Points on a hilly landscape, in no order, each with its height.
From any point a climber steps to the highest of the 2 points nearest to it. It stops when none of these is higher. Distance is the straight distance between rows; heights are no part of it.
pini: [ 18 -26  15 -22  -4  -8  16  32  -6  -1   4 -16 -13   5   7   0 -29 -16
 -14   9   1  -6]  (h 5.91)
dufi: [  2   3   9  10  27  24  25 -25 -16 -25  11 -17  -7   6  26  16  49 -23
   7  18  25  19]  (h 7.90)
zal: [  1   3 -15  14  11  -1  17 -44  11  -4  13 -11  16  15  -1  26   8   2
  17 -11  -1 -14]  (h 5.82)
Bul: [ -7   5  -2   9   5  -3 -14  -7   3  17 -10  11 -10 -21  -5 -10  -5   7
   1   2 -35 -25]  (h 3.72)
dizu: [  1  28   6  16 -21   1   5 -33 -15 -31  13  16   5  16  25  -7 -13   6
  23   9  11 -12]  (h 7.23)
dis: [-12   1   9 -10   6 -19  -3 -12 -29  13   3  -5  -4  11   4 -17   3   9
  -1   1 -11   2]  (h 5.28)
ruzud: [  5 -25 -20   0 -28  -2  16  17 -11  10  13  -5  -4  18   5  -3 -31   3
   8   4  -2  19]  (h 3.27)
paf: [-24  17 -12  28 -20   8   3 -20 -25 -16   8  14   4  14  25 -15  -3  16
  26  18   2  -7]  (h 6.86)
vob: [-42  -4 -28   9  -1   2  -9  -1 -11 -22 -19 -22   3   1   5  13  33  10
  15   6   5  -9]  (h 5.84)
sef: [  8   3   2  -5   8  25   0 -12 -17   2   4  -7 -20   4  21  -4   5 -20
  -8  17  14   5]  (h 6.40)
lig: [ 12   3 -29  27  17  33   6  -6   5  -6  16 -14   4 -18  17  -5   3   3
  13   6  16  18]  (h 2.28)
tebo: [  3   9 -13  21 -19   5 -20  -3   3  19  -7  10 -19   2  -8 -12 -11  16
   3 -14   9   3]  (h 4.41)
Dad: [ 11  28  -5  18 -14  31 -23 -19   0 -32   2  14 -12   0  22  -9   1   0
  12   4  22  -4]  (h 6.35)
Sufor: [ -9 -23   5 -33  22 -12   4  23  13   7 -12 -14  11 -11 -20   8  21  -7
 -11  -3  -2  -7]  (h 0.99)
tus: [-10  -7  -3 -17  20  10  20 -15   5  14  -4   1  10   8  10  -1 -19 -22
  18   8 -16 -15]  (h 5.87)
reg: [-21  10 -29  28 -21  10   5  -9 -14 -13  -6  -2  -4   8  12  -4  -4  13
  27  11  13   8]  (h 6.49)
nivos: [ 10  -6   8 -17   7  11  -2  22   1  14 -10  -7 -12 -12  -1 -38   2  -6
  -2  11  19   7]  (h 2.75)
rulu: [-17 -30  -2 -10 -22 -22   4   7   1  21  -9   3 -18  16 -11   0 -11  10
  -1  -4 -35 -12]  (h 3.24)
nameg: [-23  10   4  -7 -13   6  -3  18  -1  11 -16  18   3  -9 -12 -26  21  25
   4  17  24  -3]  (h 4.37)
tuga: [-27  -5  -9   4 -32 -17   4  -4 -20 -29   0  -8  -1   5  -3  21  19  17
   4   6 -12 -12]  (h 6.61)
kinev: [-41 -12 -27   2 -13 -18   4   0  -9 -16 -13 -16   9   3  -9  31  20  10
  12   6  -9  -3]  (h 6.27)
Zovod: [ 12  18  11  -2  12  25 -21  -7  14  -7 -13   4 -15 -19   0 -26  24  -6
   1  -1  26   7]  (h 3.63)
soro: [ -1 -21   5 -23  -3 -17  11  14   3  -7  11 -11  13 -11 -23  18  20  11
 -12  -7   3  -4]  (h 0.81)
vezu: [ -4 -16  24 -35  38  -6   7   5  11  39  -7   6  12  11  -4 -27   5 -12
  -2  -5 -12   0]  (h 2.25)
med: [-22   1   7 -18  12   5  -2  13  -3  29  -9  15   5  -9  -5 -26  22  12
 -14  19   1  -7]  (h 3.97)
pir: [  2  11   5 -19 -14  15 -22   3  24   0 -19  16  -3 -17 -13 -19   1  -2
  -5  -5   0 -21]  (h 5.02)
kosin: [  6  12   9   5  17  32  -1 -17 -13 -24   2 -18 -14   6  23  -8  32 -21
   6  12  24  17]  (h 7.15)
kase: [  2  19  22   0  25 -12 -10  -7 -14  24   0   3   4   6  -8 -12  17   2
 -19  -6  12  17]  (h 5.34)
nalat: [-16 -15  10 -28  15 -17  -4   7  12  42 -11  11  12   7 -13 -29  10  15
  -2 -13 -17 -11]  (h 2.66)
Zit: [ 23  11  22  -8   6  17 -13   7  18   8  -5  15 -10 -16 -10   8   4  -9
 -37   0  13  -9]  (h 4.97)
Mul: [-28  -5   0   2 -35  -7  -9  15  -6  -4 -15   7  -6  -8 -18  -8  28  34
  -2   7   7 -13]  (h 4.04)
Fozap: [  7   5   2   6  25  22  29 -13 -18 -22  19 -14  12  -5  25  17  25 -22
   1  30  13  18]  (h 7.94)
lukel: [  0 -26 -16  -5  -4  13  -1  14   4  24 -10 -21 -23  16   7  -1 -19  -2
  -6  -4   1  -2]  (h 2.77)
rofo: [-16 -10   6 -12 -10 -23  -2 -15   6   1 -11  -4  -7  12 -16   3  -2   9
  17 -16   0 -21]  (h 4.61)
Kire: [ 29  23  -7  22   3  12  -6 -29 -16 -28  27 -13  -1   5  26   2   2  -4
   4   4  11  15]  (h 2.70)
fip: [  5  -3 -14  14 -16  11 -11  -9  12  23  -4  10 -14   3  -3  -9 -18   8
   4 -12 -23 -11]  (h 4.03)
dusi: [ 20  17  13  -6  14  18   6 -29  19 -13   7  12  11  -7   7   0 -15 -33
  14  -1   2  -4]  (h 6.02)
mita: [ 15  20  11  -5  28  12 -16  14   2  20  -8  18   1  -4  17  -7 -25 -30
 -18   8   1  19]  (h 3.73)
Pelom: [ 14 -14 -12  12 -41  -4   6  10   9  -7 -10   5  -8  16   3  24 -46 -16
  -1   1 -17   3]  (h 3.46)
riri: [ -3  -7 -13  -6   3   4   2   2   5   8  -9   1   6   5  17  -7 -41 -23
  10   4 -32  -9]  (h 6.36)
Val: [  8  -1   8 -10  12   3   0  -2  28   0  -9   5   3  -9  -6   1 -24 -21
   9 -11  -2 -10]  (h 5.43)
vut: [ 18   6  -5  16  27  12  -9  12   6  15   7  -8   2 -24 -10 -10  11   5
 -13  -5   9  22]  (h 2.00)
peb: [  4  -5  -4  16 -21 -18  10   1   8 -23  12   1   1 -17 -16  23  -7  10
   7  -2 -22  -9]  (h 8.19)
sivo: [-10  -1 -25 -12   7   2  13 -15  -6   6   9  -5  36  28   6  14  -8 -12
   4  -1  -6   8]  (h 1.00)
Nuran: [  0 -18  -6 -19  20  -1   6  15 -15  21  12  -7  15   3   7  -6  -5  -4
 -15   4 -13  14]  (h 1.65)
begal: [-15   0 -32   8 -16   7  -8   5 -20 -24  -2 -21   7   2  14 -17   8  10
  17   4  -3  14]  (h 5.98)
niv: [  9  13  31  -9  28  25   9 -35  14 -20   5  13   2  -6   7 -20  45 -22
  22  -3   4  17]  (h 7.55)
Rumam: [  1  16  -8  16  -3   6 -11 -15  -7   1  -6  -5   0   9   2  22   2  -1
 -12  -9  19   6]  (h 6.01)
merin: [  5 -16  10  11  14 -11  23  18   3  23   6   0 -15  10   5  14 -35  -7
   2   2   6  -1]  (h 4.78)
Fab: [-27  -4 -16  -3  22  12   0 -12  -3  -8  -8 -23   4   1  -6  14  49   0
   7  -3  13  -2]  (h 5.30)
pegen: [  1  -6  -5  29 -15 -29  -2   5 -13  14   2  -5 -16   4 -15  16  -9  19
 -10 -12  -7  12]  (h 7.31)
gizul: [ -2   3  -1   6  34   9  24 -25  -4   1   6 -10   9  -1  13  35   5 -25
   0  20  -9 -11]  (h 7.95)
Gofi: [ -1  21  -3  -7   0  38   7 -14   9 -13  17  23  17   3  11  10   9  -4
   3  13  33  13]  (h 3.62)
ruz: [ 22 -25  13  -8 -12 -19   4  40   1  28  12   7 -12  -1  -5 -12 -14  19
 -29  -6 -21  -4]  (h 4.11)
lon: [ 19 -11  -2  -4   2 -10   6  27   9   4  -4   1   5   7  18   3 -51 -24
   1  -5 -25   0]  (h 6.89)
feb: [ -4   8  27 -15  28  15  -2  -1  -4   4  -5   7  -2 -21   7 -20  29 -17
  -3  22  -2   4]  (h 7.62)
pupog: [-19 -22 -13 -11 -11   3   5  10  -1  19  -7  -3  -1   4 -14 -11   9  17
   4  -2   5  -4]  (h 3.19)
Riv: [ 17 -23  11 -17  11   7   0  31  40  29  -6  12   0  10 -13  -9 -22   3
 -10 -25   6  -5]  (h 2.27)
Zim: [ 13   9  -2  27   3 -22  -1  -5   0 -14  -7 -14  -6 -13   3  19 -30 -16
   9  -3 -18  -3]  (h 3.28)
pulo: [  2 -14   4  16 -18 -42  -4  25   1  15 -17  -8 -22   7 -27  16  -1  19
 -13 -17  -3  11]  (h 6.75)
ritu: [-12   6   5   0  -7  26  -1  -9   2 -32  14   5   9   5   5   9  49  20
  -8  -2  27  -6]  (h 3.59)
Dufig: [-10   2  17 -27  13  17  -5   0  10 -11  -6   3   2 -28  -1  -8  26 -13
  -7  17  -5 -20]  (h 6.95)
sagil: [ -6 -15  13 -36  14   1  -3  -2   5   5   5   5   7 -20  -5  -4  19  -3
 -12   9 -27 -30]  (h 6.46)
rit: [ -4 -15   3  -5 -19   0   4  18  22  10 -10   5  -6  -6 -26   0  -6  17
   0  -6  17  -8]  (h 2.91)
Temop: [  9  15  -6   1   9  45  -5   0  19  -5   3  17   0 -10  -3  15  16 -11
 -11   9  37  16]  (h 4.00)
dosal: [ 17  16 -11  12 -11  38 -23 -11   5 -36   5 -11 -16 -10  17   1  17  -4
  -2   3  21  -2]  (h 5.93)
Poni: [  0   8   4   7   5 -27 -15  20 -10   4 -13  -3  -1 -19 -11 -27   0  11
   2  -1 -12   8]  (h 5.48)
Nisim: [  2 -11 -28  -4 -20   7   4  12  15  -3  -5   6  14  -2   6  -8 -39  -9
  20   2 -32   2]  (h 5.95)
big: [ 14  10  -4  -9 -18  10  -3  -9  11 -43   0  -5   9 -11   2   1 -12 -16
  16 -12   1 -13]  (h 3.76)
mulu: [ -4  -5 -27  18 -27  13 -12  -1  11   0  -8   1 -12  -4 -13 -16   7  25
  15 -14   8   2]  (h 4.83)
novem: [  0 -29   6 -12   2   5   3  52  29  34 -17   6 -15  24   6  -9 -28  -2
 -12  -8   7 -11]  (h 1.93)
vugu: [-17  13 -26  21 -27  -3 -14  13 -16  -3  -1  14  11   0  -2  15  -1  14
 -10   7 -20  16]  (h 6.17)
Vidu: [ 25   3  -6  20  -6 -14  11  -7  -4 -20  14 -14  -1  -7   1  19 -25  -8
   3  -1   7   9]  (h 3.08)
bip: [ 26  13  11   7  25  22  -4 -21   7  17  19  12 -10  -8   7 -18   4   3
  -2  -1  22  24]  (h 2.72)
karep: [  7  26   5   7   0   0 -12 -28  -6 -13  11   2  14  16  -2  12  16   7
  -7 -21  22  12]  (h 5.42)
dagu: [  6  -7  10 -18  -1   5   4  10  22  29   0  21   3   5 -23   5   0  12
 -18 -13   5 -15]  (h 2.63)
Ner: [  9   8   7   9  -1 -18  -8  36  -7  22 -10   8 -11  -7  -8 -17 -13  17
 -13   5  26  24]  (h 5.52)
talo: [ -8  12  36 -14  36  -9   4 -30  -2   8  -2   5   4  -1 -11 -22  39  -2
   9  -6   5   5]  (h 5.94)
Lor: [-10  -1 -10 -22 -25   8  -5   8  12 -30 -15  -8   4   1  -6   1 -11 -16
   8  -5   9  -8]  (h 4.01)
Rem: [ -3  13  -3  -2  -9  10  21  -7 -14 -37  26  -2  24   6  14  21  12  -1
  -2  17  23   2]  (h 7.25)
voro: [ 24  13 -23  32  -7   4  14 -19  -9 -30  18 -25   9   7  17  19  -9  -2
  18  12  13   9]  (h 2.89)
mozi: [-24  11   6   4  26   8  11 -30  10   4   4  17  16  -4  -5  -6  23  12
  21  -2  -6 -16]  (h 7.39)
baga: [-19  -6   3 -28  13   3   9 -30  14   9  -7   3   8  12  -5 -11   1 -17
  23 -10 -12 -19]  (h 5.41)
fepim: [-10 -13   1   9   6 -31   9 -19  -5 -26  15 -21   2  -8 -10   6  29  28
  25 -11  -3 -11]  (h 0.47)
potid: [  7 -15 -14  -1   5  -9  24 -29   5  -4  20 -17  12   7   1  22  -9  -5
  18  -7 -26 -20]  (h 6.16)
nosi: [-15  19   9   5 -21   5 -17 -13 -21  -7   1  14  -4  -4   2  -5  14  14
 -14   6  -2 -12]  (h 4.72)
Nub: [ 13  -1 -25  14  29  39  19 -12  13   3   7 -10   3  -8  13   7  -5 -20
  20  12  16  18]  (h 2.06)
Luzu: [ -5  15  -6  12  13  13   4 -40   6 -12  11  -4  18  23  -1  14  25   5
   8 -15  26   9]  (h 5.32)
babi: [-21  12  -5   2 -20  -7   6 -10 -20 -33  12   7  20   8   6  29  12  12
  -3   8   1 -11]  (h 6.90)
Bak: [ 20  -4 -18  -9 -31  13 -11  19  11   4  10  15  -2  -3  -4 -21 -27   8
   4  -4  15  17]  (h 2.07)
nop: [-11   1  -6   2 -25 -14   0  -7   2  15  -9  24   9  22 -12  14 -24   3
  -4 -11 -27  -4]  (h 4.09)
Gazo: [ -4  20   5   7   0   4  -5  14  -7   8   0  15  -3 -11  -1 -23  -2  14
   4  16  39  20]  (h 4.87)
Lesi: [  8  -5 -25  13  15  29  15   0  22  11  -5  -2   0  -2   0  13 -23 -14
  13   2  25  10]  (h 1.83)
baz: [ 13   5  12 -18 -10   5  11   3  -2 -26  23  -5   6  -6   0  17  -9 -11
 -11   6  19   3]  (h 6.80)
pip: [ -3  -8 -11   3 -16 -18  18 -10 -10 -34  16 -13  10 -12   7  30  -9  -3
  11  17 -26 -20]  (h 8.58)
kevir: [ 16  -9  17  -4   0 -14   9   6   2 -19  15 -17  -1 -10 -19   7  19  15
  -5 -10  25   1]  (h 0.68)
komi: [-17  10   3 -22 -20  28 -11  -3   6  -8  -7  25   7  -8   1 -16   0  -1
   0  14   1 -23]  (h 4.64)
buna: [-17  17  15  12  11 -24 -13  11 -12 -19 -11 -11  -3 -21  -7 -26  25  15
  11   4   6   5]  (h 5.01)
duduz: [  7   6 -14  12 -48   6  -4  -3   1  -7  -1  20 -11   6   3  17 -33  -6
   2   9 -11  -3]  (h 3.29)
vuv: [-13   3 -22  16  -6 -17  -2  20 -19  18  -3  10  17   7   0  11 -21   3
 -13   7 -29  20]  (h 5.71)
lavid: [ 17 -13   8   0   9 -21  -2  40  -4  23  10   8  11  12  12  14 -32  -2
 -32 -12 -25  11]  (h 4.84)
sete: [ -5   2  -5 -16  17  19   4  -6 -22   9  14  -3  17   4  12  -8  20  -5
 -14   3  -2  19]  (h 1.39)
ral: [-14 -23  13 -17  -1 -23   0  15   8  32 -15  11  -3  12 -16   3  -6  12
 -10 -12 -12 -20]  (h 3.00)
fuf: [ 12 -17  -2 -15 -10   5  11  11   6  -1   9  -3   4   1   0  22 -24 -12
 -12   3   2  -8]  (h 6.34)
Getu: [  4 -38 -21   5 -17   7  15  26   4  28   1  -5 -17  27  13   9 -40  -4
  -1   0 -15  -1]  (h 3.04)
sife: [  0  -7  -1  15 -35 -21 -16 -12   5 -23  -8  -4 -17  -1 -18  -2  19  25
   6 -20 -20 -14]  (h 3.12)
bebuk: [ 15 -16  15  -4   2 -30  -8  59   7  26   0   7  -5   3   5   0 -20   7
 -30  -9 -31   1]  (h 4.43)
bot: [ -2  13  17  -2  42 -21  -3 -18   2  -1  -2  -9  10  -8  -7 -17  14  -7
  20 -15  -7  11]  (h 5.29)
zak: [-24  -3   3  -4 -20   8  -8  -3  -5 -16   0   3   0   1  -7   2  47  31
  -3   2  20 -18]  (h 3.80)
Vul: [  0 -13  14 -27   8 -19   3  16  -6  -1  10   1  12 -22 -10  -2   1   1
 -11   4 -34 -14]  (h 6.06)
dif: [  7  -2  15  -5  -3 -28 -15  48  24  18 -32   8  -4   5 -13  -6 -20  -2
 -19 -11  -1  -6]  (h 5.54)
keraz: [ -9  20 -20  26 -29 -11   0 -10 -20 -24  10   9  24   7   3  38   3  13
  -7   6 -13   7]  (h 6.59)
sop: [ -8 -21 -28  12 -36  14  -4   9   0 -20   8 -11 -12 -14  -5  -9  14  26
  12   5 -15  -7]  (h 5.24)
zefi: [  0  -6  -8  14 -30   2  -1 -19   1 -14  -2 -14 -24   3   0  12 -11  -1
   8  -5  -4 -22]  (h 5.22)
bige: [  9  24  -3  20 -28   5 -20 -28  -6 -27   2  13  -9   7  18 -16 -18   4
  22  -5   4  -4]  (h 6.83)
bomi: [  5   9  23 -14  43 -15  12 -10  -2  -8   0  -8  17  -4  -1 -12   8 -31
  10  -4  -7  26]  (h 4.77)
Pipal: [ 16  12   2  12  20  28  -6 -15   8  12  18   9   0 -10  -5  -5  31  14
  -7  -9  22  21]  (h 2.37)
kenad: [-24   9   5 -16 -32   5 -10  -4 -20  -7   9  24  15  15   1 -13  20  21
  -9   3  -1  -8]  (h 4.99)
liki: [-28  11  18 -12  31   0   7 -19  -6  22  -6  16   5   0  -3 -23  22   0
  17   5   5  -1]  (h 6.64)
senad: [ -4  -2 -10  17   4   6   5  -6 -12  -9  14 -12  -7 -11   2  -7  20  26
   8   4   7  -1]  (h 2.71)
nudab: [ -2  -2  -9  17  -3 -19 -12  -7  -2  -4 -11 -10 -10 -17   1   0  -9   0
   8  -2 -40 -17]  (h 3.51)
nat: [-11  -6 -44  19 -38  14 -15   2 -14 -31   0 -17  -5   4   7  -3  13  18
   4   2 -18   4]  (h 5.55)
Vupak: [-11 -16 -12   4  10  -8   3   6  -3   9   6 -21   0 -14 -10  -5  17  23
   4  -7  -4   2]  (h 2.92)
zesor: [ -4 -15   2  11  22  -9  20  32  20  13 -12  -4  -7  -9 -11  20 -28  -9
   3   5  15  -2]  (h 4.40)
sedat: [ -4 -11   6 -23  21  15   8  19  19  10  -7  -2  10 -11 -15  -3  22  -9
 -12   6  18   3]  (h 1.21)
Dap: [ 10   0  23 -10  -1 -18 -14  26 -10  15 -12 -12 -17 -11  -5   0   6  -1
 -33   3  -3 -11]  (h 6.85)
fop: [ 14  -8  27   1  27   9  18  23   8  18   2   3 -25 -18   3  14 -10 -18
 -24  15  15  -4]  (h 4.69)
zosed: [ -3  -7  -7 -13  -2  -6  20 -11  -1  -8  14  -7  22  18  -3   3  -8  -5
  15 -10  14  14]  (h 0.83)
kir: [  2 -14  -7   8  10 -23   7  16  -9  19   8   6  16   5   8  21 -29  -2
 -12   0 -48   1]  (h 5.27)
Sadu: [  7  -7  16   4  28  -5  19  19   8   3  -4 -14 -12 -13  -6  31 -11 -21
  -8  10  20   2]  (h 4.28)
talun: [ 14  27  19 -10  19   9  -4 -31   3 -17  12  14  10   0   7 -16   9 -22
  12  -5   9  11]  (h 6.63)
Bobep: [ 12  10  27 -12  40  19   5 -15  22  10 -13   8  -5 -18  -4 -30  31 -27
  12   5   2  16]  (h 8.98)
subo: [-15  -3  -4   9  17  -1  13 -39  -5   4  19   3  11  -7   4   3  15  18
  19   6 -26 -21]  (h 6.87)
gav: [  6   0 -23  13 -34  24 -12  -7   8 -25   0 -13 -18  -4   7  12  -2   1
   3  -3   9 -13]  (h 5.49)
bunis: [  2   4  10 -20 -34  -3 -17  -4 -18   2  -4  10 -10  21   1 -12 -12  -3
 -12  -9   7  -4]  (h 4.33)
pev: [  0  -1 -12  23 -10 -12  -2   3 -16  16  -5  -9 -13  18   1  32 -19  -2
 -18  -6   2   6]  (h 6.72)
Bobu: [ -3  15  18 -12  -6   5  -8 -11 -15 -15   3  -1 -10  -9   7 -20  17   3
   0   3   8 -10]  (h 4.44)
tiko: [ -3  -6  14  -1  12 -28  13  -5 -12 -28  10 -29   1 -10  -8   8  27  11
  11  -4  16   3]  (h 0.57)
tomor: [-25  -1   1   5 -24 -14   1 -19  -2   5 -10  20  -3  14 -13   7  -7  12
  12  -3 -17 -18]  (h 4.34)
fenad: [  0 -15 -13  -3  27  31  11  13  26  24  -7   3   2  -5  -9  12  -1 -11
  -5   1  22  13]  (h 1.53)
Niviz: [  6   6  12   4  37  18  20 -22   3  11   2  -1  -8  -2   3  25  13 -29
  -8   9  15  10]  (h 7.10)
gedub: [ 32   8   1  12   9   0 -22   3   0   4   8 -10 -19 -13  -5 -12   1   3
 -16 -11  13  11]  (h 2.16)
Gez: [ 13   4  27 -16  46   0  13  -2   5  16  -1  12  10   5   9   1  -1 -39
 -12   2  -7  15]  (h 4.10)
Lavap: [ 20  17  17   0  12  -5 -20  28   3  28 -19   9 -15   0  -3 -11  -6  -1
 -25   4  34  19]  (h 6.44)
Ber: [ 21   7  14 -12 -23   3 -29  17  21   9 -12  17 -13  -7 -14  -1  -7  -1
 -27 -13   7 -13]  (h 5.59)
foz: [ -1 -17  -1  18 -34 -24   8   9  -5  -3   9   3 -17  -2 -17  10 -15  16
   4  -3 -16   1]  (h 7.79)
Sikom: [  5  23  -9   4   8   1 -20   8 -10   6 -10   9  17  -6   6   1 -19 -16
 -12   6  -4  19]  (h 4.38)
vaniz: [ 16  -5  15   5   8   5  17   3  -7  18  18   4 -21  -5   5   2 -21  -2
 -11  10  14  -1]  (h 5.16)
falor: [ 11   1   5  -8  19  23  -5  15  17  -6 -16  -9 -12 -26  -2 -31  23 -12
  11  16  29  19]  (h 3.17)
nav: [-10 -14   8  -2  -3 -47 -13  16 -13  28 -19  -2  -7  26   3  -2 -21  -1
  -8 -16 -39   4]  (h 4.52)
zolak: [-12  -2  17 -32 -17  -8   2   1  -9  15  12  23  18  12  -6 -16   7  14
 -17  -1  -9  -6]  (h 5.33)
guka: [  3  -3   5  10   5 -43 -16  23   5  22 -22  -7  -4  -5 -25 -10   5  21
 -12 -19 -12   7]  (h 6.09)
pubol: [ 28  19 -10  26   3   6 -17 -17  -3  -4  12  -9 -10 -10  11  -9  -7   1
  -1  -7   1   8]  (h 2.44)
bikiv: [-20  14   2 -16 -21  13   2  -5  -4 -26  -3  12  17   9   8 -10   0  -1
  18   2  15  -3]  (h 4.32)
Ziba: [ -5   7 -10 -13  14   6  -4 -28 -16  -1  10 -10  26  19  12   7  18 -11
  -8  -8  -9   9]  (h 1.18)
lir: [-13  16  -2   8  16 -15  -4  16   1   9 -17   7  13 -17 -11   1 -14  -3
   0   2   2  14]  (h 4.91)
Fam: [ 11  10   6  -4   1  27  -1   7  24   4   1  21  -2 -16 -10  21 -13  -6
 -17   4  22  -8]  (h 4.50)
rolof: [  1  -6 -21  11 -23 -20   8  -8  12   2  -9   3  17  26  -8  20 -36  -6
  19 -16 -30   1]  (h 3.85)
Beb: [-10   0 -17  10 -22 -12  17  -9  -1 -11   4  -4  15  18  -9  10 -18   7
  24  -8  13  14]  (h 0.71)
Poket: [ -4 -11  -1  -3  23 -35 -11  16  -5  21 -13  -2  11   5   6   4 -20  -5
  -9 -13 -49  -3]  (h 4.92)
dese: [  1  13  -6   9  17  15  22 -20 -17 -16  15  -9  16  -7  25  24   4 -22
   2  39  -2  -6]  (h 8.49)
bopeg: [  0   6   8   7   9  -5  -5  -4 -35  12   4  -9 -16   0  15 -20  -8  -1
  -7  14   6  13]  (h 5.75)
Kuf: [  1 -12 -17  22 -20 -24   5 -24  -9 -19  15 -16   2  10 -10  17  11  27
  16 -15 -15   2]  (h 0.51)
goto: [  5   3 -18  30 -29  -2   0 -28 -14 -23   0 -22 -24   9  16   0  -9   5
  24  -1 -13 -12]  (h 4.98)
kibot: [  1  20  25   2  29  -1   5 -17 -11  15  -4   6  -1  12   2  16  16 -18
 -17   2  24  19]  (h 6.18)
Kifos: [  0 -21  22 -36  17  -8  10  18   0  21  -3   0  -1   8   2 -20  -3  -8
 -12   4  -7  -5]  (h 1.94)
Mizok: [  0   8 -13  21  -1   2  17 -19  -5 -19  14  -7   9 -12  12  29  -9  -8
  13  35 -13 -20]  (h 8.95)
tutek: [ 15  -7  -6  10 -22 -16   7   1  21  -8  -9   0   4  18   1  30 -45 -23
   3 -18 -27 -12]  (h 3.64)
Sazu: [ 25  23  10   0  27  23  -3  -6  -2  15  16  19  -4  -8  17  -3 -13 -19
 -14  14   8  21]  (h 3.18)
rap: [-12  24   5  11  21  20 -19 -18  13 -17 -14   5  -5  -6   1 -25  43   5
  14 -10  23   1]  (h 4.12)
Viv: [ 19  10  27   1  24  -8 -13  21 -15  25  -7  -2 -23 -12   6 -10   3  -9
 -33  15  10   5]  (h 7.85)
bidu: [ 17  -3  21 -12 -17 -18 -19  36   9  16 -20   9  -8  -2 -15  -5  -2   5
 -36  -4   2 -12]  (h 6.19)
vas: [ -6  25   3  19  14  -3 -28  -2   4 -28 -15  -4   6 -12  -1 -30  34  20
  16 -12  19   5]  (h 4.56)
Bas: [ 18  -2  19 -20 -16   7  -7 -13  -1   1   9   4 -14   6  -1 -12  -3   1
  -8 -10  11 -14]  (h 4.08)
revi: [ -8   5 -23  27   8  31   5  -6   4 -21   8  -8   4  -8  12  -7  24  14
  24   8  24   8]  (h 2.49)
dep: [  4  -4   7 -11   2  -1 -19  21  28  12 -36   5  -5   6  -4  -7 -24 -22
  -4 -18  -1 -11]  (h 4.79)
Masi: [ -2  -1   5  -8 -11 -18 -21   0 -15  19 -15  -1  -5  16   1 -18 -15  -1
 -11 -13 -17   1]  (h 4.80)
labi: [ -5 -11   2 -18 -23 -13   9  32 -21  10   1   6   3  15   4  -7 -28  -3
 -11   9   1  14]  (h 3.53)
noko: [-14   1   2   5  34  11  -4 -10   0 -26  -3 -24   1 -17   5   9  54   0
   6   1   4   6]  (h 4.88)
kozif: [ 16  -6  -6 -21 -11  23  -9  37  10  17   1  11  -6  -7   4 -22 -18   1
 -13  14  21  10]  (h 2.36)
vezi: [ -1 -16   5  -2  18 -19  23 -23  -8   3  24 -11  -2 -10   4  10  -4   5
  13   7 -23 -19]  (h 6.48)
maf: [  8  10   4  -3  -7   5  -8 -24  14 -36   4  -6  11  -6 -10   7  11   1
   8 -21  -1 -14]  (h 3.56)
Kat: [  8 -17 -19  21 -29 -19  22 -18  -6  -8  17 -12  -1  24  -8  15 -12  15
  21 -12  -2   9]  (h 0.60)
pogot: [  1 -20  -4  -3 -23 -16   7  40   2  23   2  17  -1   6 -12  -4 -21  16
  -9   0 -19  10]  (h 3.83)
guz: [-12   9  -3  10 -13  -9 -21 -18   4 -42  -6 -11   0   0  -2   2  31  16
  12 -21 -10 -24]  (h 3.33)
biped: [-23 -24 -24  -7 -12 -14  -1  20  -7  19 -13  -2   0   1  -3 -10  -6   8
   8   7 -29   0]  (h 3.49)
sofim: [ 15 -23  11 -16  -8 -24   0  23  -7   5  -3 -17 -14  24  16  -1 -35 -21
  -9  -9 -17  -5]  (h 6.29)
kido: [ -4 -14   7 -27  -9 -10  12  19  -6   6  17  18  16  -7  -4  -8 -18   3
  -8   9 -22 -13]  (h 5.73)
rurod: [-27  -1   1 -14   4  -5  -3 -23   7   1 -12  -5   2  15  -9 -12  16   4
  22 -16   4  -8]  (h 4.96)

Where does a climber stop that starts at each point below?
Kire: dizu
nop: lon
soro: pupog
Beb: biped
rap: Mizok
Bas: Bobep
bunis: dese
Sazu: Mizok
karep: Mizok

Call two points neighbours if one is among the 2 nearest of the other. Go from one point of each pair to the other, from neighbour to neighbour, staying as high as possible. Name the lowest point that can't be avoided.
dese, nameg: Bas
nameg, dizu: duduz
Viv, Bobep: dep
babi, lon: pini
